Points on a hilly landscape, in no order, each with its height.
A climber steps from a point to the highest of its 2 nearest points, and stops where none of them is higher. Distance is the straight distance between rows; heights are no part of it.
(1127): [  8 -23  28  46 -14 -41   9   9  25 -57   2  59  -7  -9  35  25  -7 -21
  34 -33 -58  -5  -5  21 -32 -20  10  32 -12  27  -6]  (h 0.69)
(1460): [ -2   4  -2   3  19 -12   8  34  33  28   8  -2  11 -29  12 -12   9 -27
  13  -4 -13  19  -7   2  16 -13   2  16 -14   5  25]  (h 3.46)
(361): [-23 -17 -15   2  22 -19  12 -40 -16  -8 -51 -40 -15 -10 -38  -7  18 -46
  -3  11  21  21  -9  -7 -27  -9 -27  52   8  19  -2]  (h 7.86)
(33): [ -9  23 -10 -25  18  44  29  29   0  15  23 -27  24   2 -13 -22  14 -10
   0   3  16  14  -7 -18  12 -28  21  16 -10   2 -12]  (h 3.69)
(269): [ 54  15   9 -26 -47   9 -18  28  24  -8  31  24   0  14  -7  29  -5  13
  38   2 -17 -21   9  34  17   2 -22 -24 -17 -17 -11]  (h 2.14)
(478): [ 11 -33  10  42 -13  -4  -5 -42 -32 -38 -16   3 -10   8  -1   8   4 -36
 -15  25  -4   5  -9 -18 -48  -9  13  16 -21  27 -20]  (h 1.11)
(217): [-32 -23  31  -4  42 -51  36   1  38 -33 -12  -1  -7   3   5  -5 -21 -14
  50 -30 -24  24  15  34 -27   4 -25  19   7  -9  22]  (h 5.34)
(801): [ -4 -12 -17  -2  56 -16  23 -21 -21   3 -61 -52  -7 -27 -40  -1 -17 -11
 -23  38  52  27   1 -19 -18   1  -1   9  11  23 -16]  (h 1.40)
(313): [  1  -2 -27 -49 -22   5  13 -21  -7  11  13  -2  -1  17  -4 -37  26 -11
  17  -3   9  15 -22  14 -12  26 -11  25   2  -3   0]  (h 3.55)
(632): [-38  22  15  10   3  25  16  31   6  37  42   6  19 -19  -9 -30 -28  24
 -12   1   6  -4   2  -5  37   1   4 -61  -6   2  33]  (h 3.68)
(40): [-41  -1  -4 -11  57 -20  11  20  28  -4  -4 -32  11 -16  -5 -14 -57   7
 -22  26  23  20  24  15 -12  50 -20 -22  -8  17  40]  (h 1.00)
(32): [-32  15 -28   6 -12  58   5  -3 -28  41   8  -1  -8   1  -2 -20  -2  39
 -33  -4  29 -11 -11 -32  23  -5  56 -35  24  -5  -5]  (h 2.43)
(839): [-19  27  -9  -2   9  28  -5 -28 -12  48 -17  14 -27 -17   9 -17  24  51
 -12 -12   2 -11  -8 -15  29  -4  39   5  59 -27  25]  (h 2.65)
(835): [  0  14  14 -18 -37   3 -15 -13   1   9   4  46 -20  24  20 -16  24  12
  11 -22  -7   7 -15  13   4  27   4  -8  23 -29  30]  (h 4.83)
(91): [-20   2 -27 -37  11  46  24  -7  -5  20  -3 -32 -15 -17 -30 -22  21  18
   5 -15  12  24 -15 -15   6 -37  25  37  13   5 -30]  (h 4.43)
(834): [ 69  19 -10 -17 -72  12 -24   4 -27   1  19  20   5  27  -2  37  -5  25
  19   1  -5 -41  -4  34  10  -9  13 -14 -17 -21 -25]  (h 2.42)
(1228): [ -9 -13  -7  28  -4 -18  11 -35  -7   0 -11  -4 -15  10  10  -7   2 -38
 -30  14   8  -7   1 -15 -17   2  22  13   0  26  16]  (h 1.29)
(1027): [-36  19 -33  11   5  17 -10  -7   8  54 -21  21  -6   3   5 -26   4  50
 -46   4  11 -19   7  -3  28  38  26 -26  42   5  61]  (h 3.75)
(149): [-16 -44   2  38  30 -63  27 -50   1  -1 -37 -14 -16  13  10  -2  15 -40
  -9  -8 -23   6   2  13 -50   3  -2  57  28   5  18]  (h 6.49)
(566): [-17   0 -24 -10  15  17   8   4 -15  -5 -34 -40  18 -19 -45   6  16 -25
  10  14  65  19 -23 -24   1 -28  -5  27  -4 -10 -55]  (h 4.30)
(1195): [ -9 -62 -15  56  28 -53  48   6 -11 -51 -56   7  23 -10  12  21   0 -47
   0   6 -22  19   0 -13 -39 -10  -2  47 -15  31 -17]  (h 0.86)
(1417): [ 18 -11  28  18 -52 -21 -20  27  58 -35  45  36  16 -19  41  42 -24   2
  34   5 -76 -13   7  35  13   0 -18 -23  -8   4   6]  (h 3.47)
(1074): [ 23  -2  38  20 -32  -5  -8  56  11 -25  49  34  18 -17  12  32   9 -13
  32  -8 -35   1  14   8   7 -15 -12   3 -24   6 -23]  (h 4.08)
(377): [ 31  43  -3 -12 -45  27 -10  16 -19  33  35  27  16  -6   1   7  11  31
  23 -14  14 -17  -3  16  36 -11   7 -13  19 -26   5]  (h 1.92)
(628): [-26 -27  15  45  55 -61  37   0 -14 -12 -23 -20   9  -4  27   4 -24 -26
  -8   4 -14  13  25 -20 -31  -6 -20  10   7  14  22]  (h 1.93)
(409): [ -8  45   6 -32  13  10 -28 -30  -1  37 -10  34 -10  11  -8   3 -12  45
 -11 -14  26 -35 -10  23  23  32  27 -16  43 -21  44]  (h 3.94)
(199): [  0 -13   2   2  -2  -6  -4  -9  12 -27 -30  12 -35  11 -23  19  28 -45
  36 -34  12 -11  -1  11 -20 -18   0  48  -4  17 -29]  (h 5.18)
(495): [ -6 -11 -32  -6   0 -38  -3 -25   6 -36  -8 -41  -2  27  16  17 -33 -31
 -25  19  29  -6  19  -4 -37  23 -21 -20  12  17  -2]  (h 2.21)
(1214): [-17 -16   6   8  48 -11  55  16  -2  -7 -40 -24  22 -39 -22 -17 -11 -18
   6  16  24  29   3 -26 -18   3 -18   8 -24  16  -3]  (h 4.57)
(996): [ 16 -31  -8   3   6 -20 -12 -15  -5 -40 -43  -9 -40  -2 -20   3  11 -25
   8  -2   3  10   4  14 -18   5 -41  -1 -16  26 -35]  (h 3.39)
(353): [ 19   7 -24 -15  13  22 -20 -17 -10  27 -21 -16 -23   7  -4 -17  14   7
 -20   7 -18   5   6  -3   5  16   8   3   3   1  14]  (h 1.25)
(823): [ 17 -12  27  22   8 -17  -5   5   1  -9 -25  21 -22  -4  18   2   1 -10
   4 -16 -21  -1  12  11  -1   5   8 -13  -9  18   6]  (h 0.94)
(792): [-42   4   6  12  51 -12  30  32   5  14   8 -33  23 -20   3 -23 -43  18
 -30  22   9  21   6 -12   9  22  -9  -5  -3  19  32]  (h 0.85)
(876): [-11 -13   8  32  43  15  -1   5 -32   0 -29 -39  13 -14  -1  -3   1 -14
 -35  23  16   9   3 -48   3 -11   4  -5  -3   2 -24]  (h 2.39)
(301): [-18 -25  28  34  50 -22  16  23 -19  -2 -36 -24   6  -9  18   4  -1 -36
 -11   0  -9  13  13 -19   2 -24 -13  18  -5  11 -15]  (h 2.11)
(1305): [ 34 -10   1   9  -2  11 -13  -9 -10  -1 -35   4 -22 -14   6  -8  30  -6
  -3   9 -18  -3  -8   3  12 -11   9   2  -6  22  -8]  (h 1.07)
(1341): [ 16  13   1  -3 -28  41 -11   4 -50  17  33  -9  27  13 -11 -10   4  20
 -29  15  24 -11  -4 -37  17 -23  14 -35 -18 -11 -30]  (h 2.64)
(229): [ 21  -9 -28 -35 -33  26 -10 -30 -35 -10  10 -13  -8  52 -20  -2  -1   2
  -3 -11  19 -15  -8   0  -6  -3   1   9 -24 -25 -19]  (h 0.87)
(393): [ -4  -6  31  -6 -10 -11   5  24  47 -24  33  20   6  15   3  -5  17 -19
  47 -29 -28  11  -6  43   0   5 -14  33   4 -13   1]  (h 6.14)
(442): [-10  25  -2  -3  -9  13 -26 -27  11  24 -16  43  -8  31  13  -6   3  29
  -3  -8  -2 -19  -6  11  15  50   2 -26  47 -37  55]  (h 4.42)
(1114): [ -9  17  16  32   7  25   7 -10  17  44 -23  44  -2 -12  10  -5  17  30
  11 -25 -12 -12  -6  -1  29   4  37   2  35 -19  58]  (h 2.94)
(1468): [ 45  20   2 -11 -63  12 -46 -17 -20  -7   6  46  -5  40   7  37   6   2
  28 -13 -19 -34  -9  19  12  -5  -7  -9  10 -24  11]  (h 2.15)
(786): [  0 -28  32  15 -22 -27 -11  30  20 -87  22   7  24   7  42  31 -15 -33
  17  13 -35  -2  -4  -2 -19 -11  -9  -1 -19  27 -36]  (h 2.95)
(1058): [  9 -29  28  19  14 -23  18  22  22 -43  -9 -20  25 -18  -7  11  -7 -41
  38  14  -6  10  -3  -3 -17 -32 -37  23 -39  27 -40]  (h 4.60)
(334): [-24  16 -38  -2  -4  17 -16 -37 -56  26   5 -24 -12  19 -16 -17 -12  42
 -46  12  39 -11   1 -28  17   7  53 -23  31 -28  -6]  (h 2.01)
(296): [ -5  -3 -11 -14  24 -12  -3 -40  15  12 -36  -8 -35   6   1 -11  21   5
 -10 -10   9  19  -7   8 -13  33 -11  16  12  -4  26]  (h 1.48)
(1221): [-20  33  -1 -36  10  51  25   9  22  53  29  15  22 -29  -2 -28  -2  64
   9  -6 -16  -6  -8   4  34   1  28 -23  21 -17  60]  (h 4.59)
(940): [ -5  12   4 -26 -23  -1  -4 -11 -19  -5  15   2  -1  48  -2  -8 -15  -3
  -7   0  38 -10   9   7 -20  15   7  -9 -19 -27  15]  (h 0.58)
(771): [-25  -9 -34  -5  24   8   7 -52   1  54   5 -11 -14  23  -5 -27  -3  22
 -48  11  30  17   4 -13 -25  49  23   1  36   0  48]  (h 3.10)
(405): [ 11   9  16   5 -39  13 -14  15  27  -3  23  43  -4   0  33   4  11  -3
  16  -4 -23  -6   0  13   1  14  -7  -7 -10 -16  30]  (h 5.21)
(877): [ 18  25   8 -10 -15  15 -33  10   4  14  17   7  -3  14   2   9 -25  25
 -13  10   6 -38   7  12  28   4  -7 -70 -17 -13  17]  (h 2.81)
(49): [ 22  -2  31  27 -33 -17 -43   9   4 -48   0  18   7  -5  30  43 -20   7
  -5   5 -25 -30  18  -6   4 -14 -14 -70  -3  13 -30]  (h 5.24)
(636): [  8 -13  14  -1 -15 -38 -21   0  17 -48   9 -26  38  12   7  15 -41 -11
  -3  25  14  -9  -1 -20 -16  -3 -29 -54 -32   9 -30]  (h 5.57)
(247): [-12  28 -24 -12   0  42   1  -9  -3  34   1   0 -11 -19  13 -22  22  50
 -26  -9   2   8 -10 -31  26 -16  34 -15  14 -14   9]  (h 2.80)
(508): [-14 -41 -13  27  33 -23  27 -46 -12   8 -51 -14 -27   8 -16 -10  18 -32
   2 -12  -5  21  -1 -16 -25   4  -9  62  17   3   3]  (h 7.01)
(568): [-23  37 -20 -53 -19  57  18 -14  16  61  29  19   4  -6   7 -24  21  68
   3 -38   5  -7 -26  -3  16  -4  44  10  63 -25  17]  (h 5.36)
(806): [-16   8   7 -21  13 -25 -10  28  56   4  30 -11  10 -20   5   5 -21 -19
  12   0 -16  -3   6  20  17  -4 -22  -9 -17 -11  15]  (h 3.85)
(43): [-24   6 -15   8  -8 -37 -34  -7 -11 -31  -4 -18  11  20  10   9 -25   2
 -31   2  31 -12  14 -13   1   9  -7 -31   6  -9 -14]  (h 2.56)
(225): [-21  20  33   0  -1   6  -8   9   1   7  14  -3   3   6  10 -11 -34  21
  -9   4  10 -17  21  12  14   5 -13 -46  -8  -4  45]  (h 3.25)
(417): [ 47  -7  19   8  -8  13 -35   6  -6   0 -21 -26  26 -12 -13  25  13  -6
 -30  17   2 -18 -16 -22  14 -20   0 -17 -25  15 -64]  (h 2.13)
(220): [ -5 -18 -28 -15   7  16  11  -8 -21 -10 -27  -2 -18  17 -15  -8  15 -18
 -20   1  43  21  -4 -18 -13   5  35  19 -11 -16 -23]  (h 6.15)
(704): [-39  -7 -28 -19  23 -32  13 -26  -4 -22  -9 -41  -7  32  -4   8 -31 -28
 -16  26  51  14  15   0 -39  37 -10  21  26   4  15]  (h 1.94)
(1043): [ -5  23 -33 -70  -6  19   4 -19 -12  32  12 -18  -2  -5 -17 -32  -5  40
  18  -7  24  17 -22  14   5  26  -8   6  12 -21   8]  (h 3.92)
(899): [  7 -18  12 -21 -36 -25 -19 -12  45 -51  17  38 -20  46  20   9   0 -16
  25 -13 -37  -4  -2  39 -26  12 -22  -1  -8  -9   6]  (h 5.20)
(191): [ 13 -16  14  12  23   3  28   7  19  -1 -14  12 -20  -8 -18  -2  29 -32
  34 -27 -10  16   1   9 -15 -27   7  39 -36  14  -7]  (h 5.75)
(440): [ -3 -31   5  27  39 -13  39 -15  -3  -3 -42 -13 -22 -16 -20 -21  36  -6
  30 -25 -11  23  -2  -7 -21 -13 -17  52 -14   2   8]  (h 6.38)
(571): [ -7 -13 -36  -4  23  13 -10 -31 -39  16 -37 -45 -34 -37 -43 -19  10 -11
 -28  16  41  17 -17 -37  -5 -14  31  17  21  -1 -36]  (h 1.08)
(411): [ 23  18   6   4 -16  25   5  41  20  36  24  25   3 -20   0   2  40   5
  36  -5 -35  -5   4  28  29 -22  -5  37  21   0   6]  (h 1.58)
(499): [-12   1 -14  30  25  -9  11   8  21  45 -15   4   1 -28  25 -26  14  10
 -16  -9 -16   8 -10  -9   5  19   8  -1  11   5  41]  (h 3.21)
(602): [-13  -2  21 -31  16  -6   2  -7  43  39  -2  34 -16   2  -5 -25  31  -1
  41 -33 -30   6 -21  39   7  15 -19  36  21 -19  24]  (h 6.22)
(100): [ -1  15 -14  -4 -10 -10 -21  -5  -8 -30 -26 -28  13 -18 -23  15   7 -20
   7  -9  46   6   1  -9   6 -15 -20   2 -15  -4 -36]  (h 3.63)
(1155): [ 52  14  19  -6 -61  36 -22  13 -22   1  29   8   3  17 -31  34  37   4
  31  -7  -2 -15   0  10  12 -28 -15  22  -6  -5 -47]  (h 2.76)
(1273): [  6 -33  12  35   9 -48  -4 -33  26 -20 -23   8 -33  17  30   9   7 -33
 -11 -15 -48 -13  -7   6 -37  -1  16  42  16  21  28]  (h 6.04)
(184): [-43  26  -9 -10  -6  32   3   3   1  55  26  20   6  -8   2 -37 -18  58
 -18   1  15  -1  -2  -6  33  14  14 -37  29 -15  53]  (h 4.09)
(1406): [-41  -9  -4  48  55 -35   6  -6  -9  31  -5 -13 -10   7  17  -1 -21   4
 -56  11  13 -10  32 -20 -14  31   2 -17  33  26  48]  (h 1.64)
(1188): [ 33  11  -3 -26 -50  17 -21  11   3 -12  33   7   0  23 -31  22  37  -8
  34 -20 -20 -18 -12  36   1 -16 -40  27 -28   9 -36]  (h 3.03)
(1383): [ 19   5  22  40  19  16  11  34  -5  25  -4   6  27 -41   8 -12  17   9
 -10  -2 -17   7 -14 -33  26 -26  17 -11 -22  19  -8]  (h 3.54)
(919): [-28  -3   1  -6  32  21  41   9  -8   9 -14 -14  -2 -33 -10 -30  -7  16
   2  -2  42  31   5 -30   0   4  25  19 -14  13  13]  (h 4.05)
(34): [ -8  12 -19 -39  16 -12   1   3  10  -2   1 -40  15 -12   0 -17 -41  19
 -10  22  22  13  13  18   4  37 -30 -23 -10   7  23]  (h 1.23)
(1110): [ 28 -18   0  21 -46 -14 -38 -36 -15 -54 -23   8 -25  13  15  21  20 -17
   3   3 -45 -16  -9   5 -22   2  -5  26  -3  18 -27]  (h 5.25)
(88): [ 42  22  -2 -19 -35  39   3  36 -17   6  41 -15  17 -13 -18  10  41  26
  29 -11  20   5   1  -7  10 -29  -7   4 -21  -6 -56]  (h 2.44)
(968): [-35 -41  17   3  48 -46  43  -2   6 -26 -47  -8 -17  -2 -17  -7   2 -33
  50 -29  -6  19  12   8 -32 -11 -42  48  -6   5   7]  (h 5.84)
(127): [  2  11  14  38 -16  35   7   7 -23  30   3  20   1 -23  19  -6  15  20
 -18  -5  -9 -10   1 -31  35 -28  31 -21  12   3  13]  (h 3.22)
(330): [  4 -46  16   7  11 -25   1   3  46 -43 -28  -9 -14  17  26  25 -14 -20
  10   4 -51  -2  17  12 -31  -5 -21  16 -20  28  -5]  (h 3.97)
(586): [-18  13 -24 -19  45 -23   8 -19 -18  -4 -21 -48  -2 -19 -19  -5 -30  -4
 -32  38  57   8  17 -11 -30  28 -15   1  14  28   6]  (h 1.66)
(867): [ 24  25  34  16 -15  44 -13  62  24  22  41  45  13 -13  10  25 -10  13
  16  12 -15 -26   8  12  53 -14   3 -43   9 -10  17]  (h 2.83)
(227): [ -4   8   6 -48  -2  19  15   6  53  40  19  38  -1   5  -6 -43  38  24
  19 -25 -11  16 -24  36  17  26   5  21  28 -27  25]  (h 5.82)
(1198): [-40  25 -19 -54  20  18   3 -15 -29  32 -10 -24 -10  -9 -10 -30  -4  40
  -6  -4  35  25 -12   7   8  18  26  22  24 -11   9]  (h 4.40)
(1268): [-16  -8  27  16  20 -36  16  12  34 -24  20 -11  16 -10  21   1 -36 -35
  10   6 -24 -10  16  13  -4  -3  -7  -7 -15  17  12]  (h 4.28)
(1393): [ 15  41   7 -39 -15  38   5  36   4  53  56   7   1 -15 -11  -9  14  22
  36   2 -11   1  -1  16  35  -4 -16   3  15  -9   3]  (h 1.74)
(1389): [-16 -12  15   6  23 -38  13  18  34 -40   7 -20  29 -18  13  14 -46 -33
   0  29   6   3   7 -11 -20  -3 -34 -47 -34  34 -10]  (h 4.76)
(61): [ 14   0  48  47 -29 -11  -7  37  47 -40  64  58  20 -20  27  40 -17 -19
  39   9 -47  -4  22   8   9 -26  -9  -9 -14   4  -9]  (h 3.77)
(661): [ -1 -19   3  -7  -3  -8 -20  -5  35 -38   2   7 -11  21  18  12 -23 -11
  10   5 -37  11  10   8 -20   9 -39 -26 -25   3  17]  (h 4.53)
(492): [ 10 -39  11  32 -28 -19 -10 -38   7 -24 -20  28 -17   9   4   7  18 -29
  14 -14 -40 -10 -13  15 -26  -6   7  53  -6  18  10]  (h 5.66)
(163): [ -5  12  52  30  -4 -16  -6  51  51 -11  50  52  -4  -8  25  24 -14  -2
  46 -20 -44 -11  22  30  36 -12  -3  -9  12 -24  18]  (h 3.41)
(1166): [  4   5 -16 -25   4 -22  -9 -23 -10  -6 -21 -58   7  -9 -19  -8 -28   8
  -2  23  45   2  -3  16 -12  21 -25   4   6  14  -4]  (h 1.43)
(399): [ 11 -41  19   3 -40 -24 -11  19  58 -74  45   4   5   1  29  38 -22 -13
  37  17 -57  -6  10  23  -3 -13 -20  -7 -24   7 -31]  (h 3.20)
(901): [-12  -4  10  -1  20 -29 -10 -10  24  -2 -20  -7 -28   5  27  -1 -11  12
 -10 -11  -6   1  16  17  -2  31 -10  -7  24   1  38]  (h 1.65)
(929): [  3 -33  -7  14  28 -37  13 -16  20 -42 -43 -24 -15  -1   3   7 -13 -35
   7   6  -8   7   6   8 -25  -2 -36  -1   4  26  -8]  (h 3.64)
(166): [-45  21  -5 -37  44  43  22 -13 -34  18  -2 -27   1 -37 -21 -35 -14  52
 -11   0  39  28   3 -28   3  -3  33  -1   7   1   2]  (h 3.73)
(498): [ 40   0  21  14 -37 -14 -34  -1   3 -45  -3  20   3  -3  25  44  -1 -11
   4   6 -50 -23  -1  15   1 -22  -8  -9 -10  26 -35]  (h 4.77)
(910): [  3  -5 -40   1   4  13 -21 -47 -28   6 -24 -45  -2   2 -27  -6   1  -4
 -42  30  42   5  -9 -47 -19 -13  -1 -10   0  -6 -18]  (h 1.02)
(1326): [ 49  21 -22 -14 -46  36 -22 -18 -56  23  18  27  -8  26 -10  27   9  34
   5  -3  16 -44 -12  -6  27 -23  34 -10  -5 -41 -28]  (h 2.03)
(1090): [-41  19 -28 -33  11   8   7   0 -13  21  23 -32  19  -7 -19 -30 -43  42
 -29  29  44  10  12  13   1  48  -7 -29  -7   1  32]  (h 1.01)
(84): [ 37  17  43  24 -28  13 -27  35  -9 -19  17  38   7  -9  21  35  19  -4
  12   3 -42 -18  12   8  16 -21  -6  -2  10  11 -28]  (h 4.38)
(483): [ 37  -8  29  12 -36   8  -4  25  12 -11   4  37 -15   4  21  13  42   1
  29 -23 -33  -2   6  38  22   6  15  45  20  -1  -1]  (h 1.49)
(766): [ -7 -29  28  -1  -9 -35   8   0  73 -31  30  34 -21  16  24  10 -12 -16
  49 -12 -58  10   0  41  -7   9 -23  14  -3 -13  15]  (h 5.68)
(1186): [ 10  38 -20 -41 -17  29   9   8 -23  16  46  -9  20  31 -15  -8 -10  25
  -2  -5  32  -4  -4   2   0  -3  13 -10 -19 -52  -2]  (h 0.25)
(538): [ 31  24 -34 -48 -36  39   8   3 -45  22  26  -8   0   4 -41   0  21  17
  11 -15  34   4 -11 -12  -1 -25  18  -1 -12 -16 -58]  (h 2.04)
(947): [  0  -3   7  -3  -9  27  16  12 -12  11  21 -12  21  -4   2 -24   9 -13
 -24  20   9  10  -2 -28  -7  -8  13  -4 -23   5  -6]  (h 3.19)
(897): [  3  23  30  23 -13  16   8  53  42  28  46  78  19  -7  16  31  -7   4
  42   1 -41 -22  17  24  38   6  10 -13   9 -23  46]  (h 3.14)
(384): [ 16   1   1  -2 -22  -5 -24  -1 -14 -21  19  13  15  14  13  21 -16 -27
 -17  12   2  -7   1 -14 -14  -9 -18 -46 -40   0 -18]  (h 6.94)
(658): [-19   3  32  11  13 -20   5  -5  20   8   5  27 -10  -2  20 -20  21  -8
  37 -35 -34   7  15  21   8   5 -21  17   9 -14  37]  (h 6.70)
(833): [-11  -2 -21   2  25  29 -16 -24 -54  25 -16 -34  -4   5 -19  -9  -8  22
 -66  36  23  -5   4 -39   4  -3  14 -42  30   1 -12]  (h 1.53)
(1103): [  3  27 -21  -1  -9  -8 -42   2 -31 -11   0 -11  -1   6  -5  15  -3   8
 -10 -10  38  -5   1 -14  15 -10   7 -33  -5 -22 -31]  (h 3.02)
(934): [ -5 -61  10  57  17 -37  24 -24 -28 -47 -40 -17  -4 -17   3  16  -6 -37
 -18  31   6  17   7 -19 -41  12   1  29   5  10 -19]  (h 0.95)
(724): [ 10 -14 -14 -27 -17 -21 -16   5  -1 -50  -8 -25   4  26  -8  23   1 -33
   9   0 -10   1  -7   9 -20 -11 -38  -2 -30  11 -50]  (h 3.04)
(86): [ 59   2  16 -10 -30  26 -26  23 -16 -22   5 -17  15   2 -22  23  24 -17
   4  12  -7 -24 -20   4   8 -25  -8   5 -28  19 -60]  (h 2.45)
(1048): [ 11   4 -14  -8 -48  -9 -20  11   2 -28  43  37  17  28  14  16 -19  -9
  -7   4 -12 -15  -2   9  -2  21  -9 -33 -27 -12  12]  (h 5.83)
(784): [ 29  21 -63 -55 -27  17  -4 -34 -45  26   2 -14 -12  41 -20  -9   3  20
 -14 -12  23 -18 -18  13   8  -2  21   4  -1 -40 -23]  (h 1.20)
(797): [ 22 -31  17  29  -1 -11  -2  17   2 -35 -33 -19  20 -20  -8  16  15 -43
   4  -2   1   8 -22 -14  -8 -20 -10  20 -37  22 -52]  (h 4.24)
(965): [ 23 -42  23  58   5 -60  31  16   2 -45 -20  22  10 -21  19  21  -3 -34
  13 -11 -43   1  -8  -3 -33 -27   8  29 -19  34 -20]  (h 0.77)
(1031): [ 36  11 -70 -49 -34  46   8 -27 -46  37  17 -15  13  15 -24 -14  19  51
   5 -18  11 -16 -23 -11  17 -31  36   3   6 -36 -46]  (h 1.59)
(109): [ 18  -6  23  26 -12 -18 -27  15 -17 -26   8  21  21 -15   7  20  -7 -10
 -19  10  -8 -10  -5 -21   9   7 -10 -73 -26  22 -27]  (h 5.91)
(165): [ 21  47 -51 -24 -26  42 -13 -14 -42  47  15  27   1  29 -12   7   5  47
 -15 -18  15 -34  -8 -23  28 -18  45 -36  10 -52  -9]  (h 2.47)
(1486): [-40  -7  14  55  63 -32  29  42  -3  29   1  -9  18 -20  11 -16 -28   1
 -44   6  -3  14  15  -9   9   8 -10 -36 -24  23  39]  (h 0.71)
(515): [-34   2 -39 -34   9  12  15 -24 -30   9 -18 -38 -13  15 -24 -21  -8   4
 -33  14  48  18  -3 -14 -11  27  21  14   9 -19   4]  (h 5.12)
(527): [-11   3  -2  22  12  13  -8  14 -13   7   4 -37  15   0  14 -12  -3  10
 -41   7  27   3   5 -25  17  -6  11 -16 -15   3  17]  (h 2.79)
(575): [-22  -1 -17  32  45 -17   8 -22  -9  29 -12 -26 -29  -7  -4  -9  -6 -28
 -42  13  21  10  12 -20 -28   3  17   8  14  22  24]  (h 1.46)
(646): [-30 -17  24  32  45 -53  11   4  11   2 -10 -12  -3  10  26  -7 -22  -4
 -19  -4 -23  -1  32   0 -11  20 -17 -10  25  19  51]  (h 1.80)
(546): [  0 -10  18  -9  32 -10  37  22   8 -26  -2 -38  26 -21 -15 -14 -17 -46
  29  15  17  29   7  -7  -1 -13 -32   3 -28   8 -25]  (h 5.10)
(1330): [-62   2 -23  21  83  -8  30   3 -29  38 -23 -15 -21 -10 -10 -28 -17   4
 -48  18  18  30  17 -33 -15  21  17   9  18  16  27]  (h 1.24)
(1352): [ 51  24   1   8 -38  38 -28  23 -30  15  28  22  25  -1  11  11  17  22
  -1   7  -3 -23   0 -13  34  -8  10 -39  -4   2 -31]  (h 2.18)
(679): [  0  10  -9 -27 -24   5  -7  17  -4 -14   3  -1   7  13  -6  -2  20 -25
  21  -1  -6   5  -4  26   6   6 -29  20 -11  -1 -20]  (h 3.30)
(1408): [ -9   9 -21  -5  16   7  -6 -19  22  48   4   5   0  15  -1 -24 -15  34
 -46  22  12  -2   0   6 -11  49   7 -23  20   1  61]  (h 3.44)
(1482): [ 12  -8  23  20 -51  -6 -20   5  16 -53   6  39 -11  16  22  26  31  -6
  29 -24 -36   2  -1  27  -4  13   0  64   5  -3 -21]  (h 1.42)
(1102): [-13  48  -5 -70  -3  35  -5  -8  19  59  29  31  11  -2  -9 -29  20  57
  22 -21  -1   6 -21  36  16   6   8  22  50 -36  25]  (h 5.27)
(2): [ 35 -22  27  36  18  -8   1  30   5   1 -16   3  37 -41  -3   9  23 -22
   1  -3 -23   9 -24 -29  17 -28  -9  -7 -36  28 -50]  (h 3.90)
(407): [-27  -1 -22 -21  21  26  26 -11  -7   2 -24 -14 -22   4 -36 -15  22 -16
   9  -8  45  23 -14 -13 -15 -23  28  52   4 -13 -33]  (h 5.19)
(205): [ 13  31 -16 -18 -18  25 -19 -25 -16  28   2   9  -7  30 -16   6 -16  38
 -25   0  22 -39  13   6  20   6  30 -32  13 -28  23]  (h 3.27)

Where does a climber stop that starts at each point below?
(897) -> (384)
(399) -> (384)
(1326) -> (384)
(724) -> (658)
(353) -> (220)
(1186) -> (1198)
(940) -> (1198)
(877) -> (384)
(1330) -> (220)
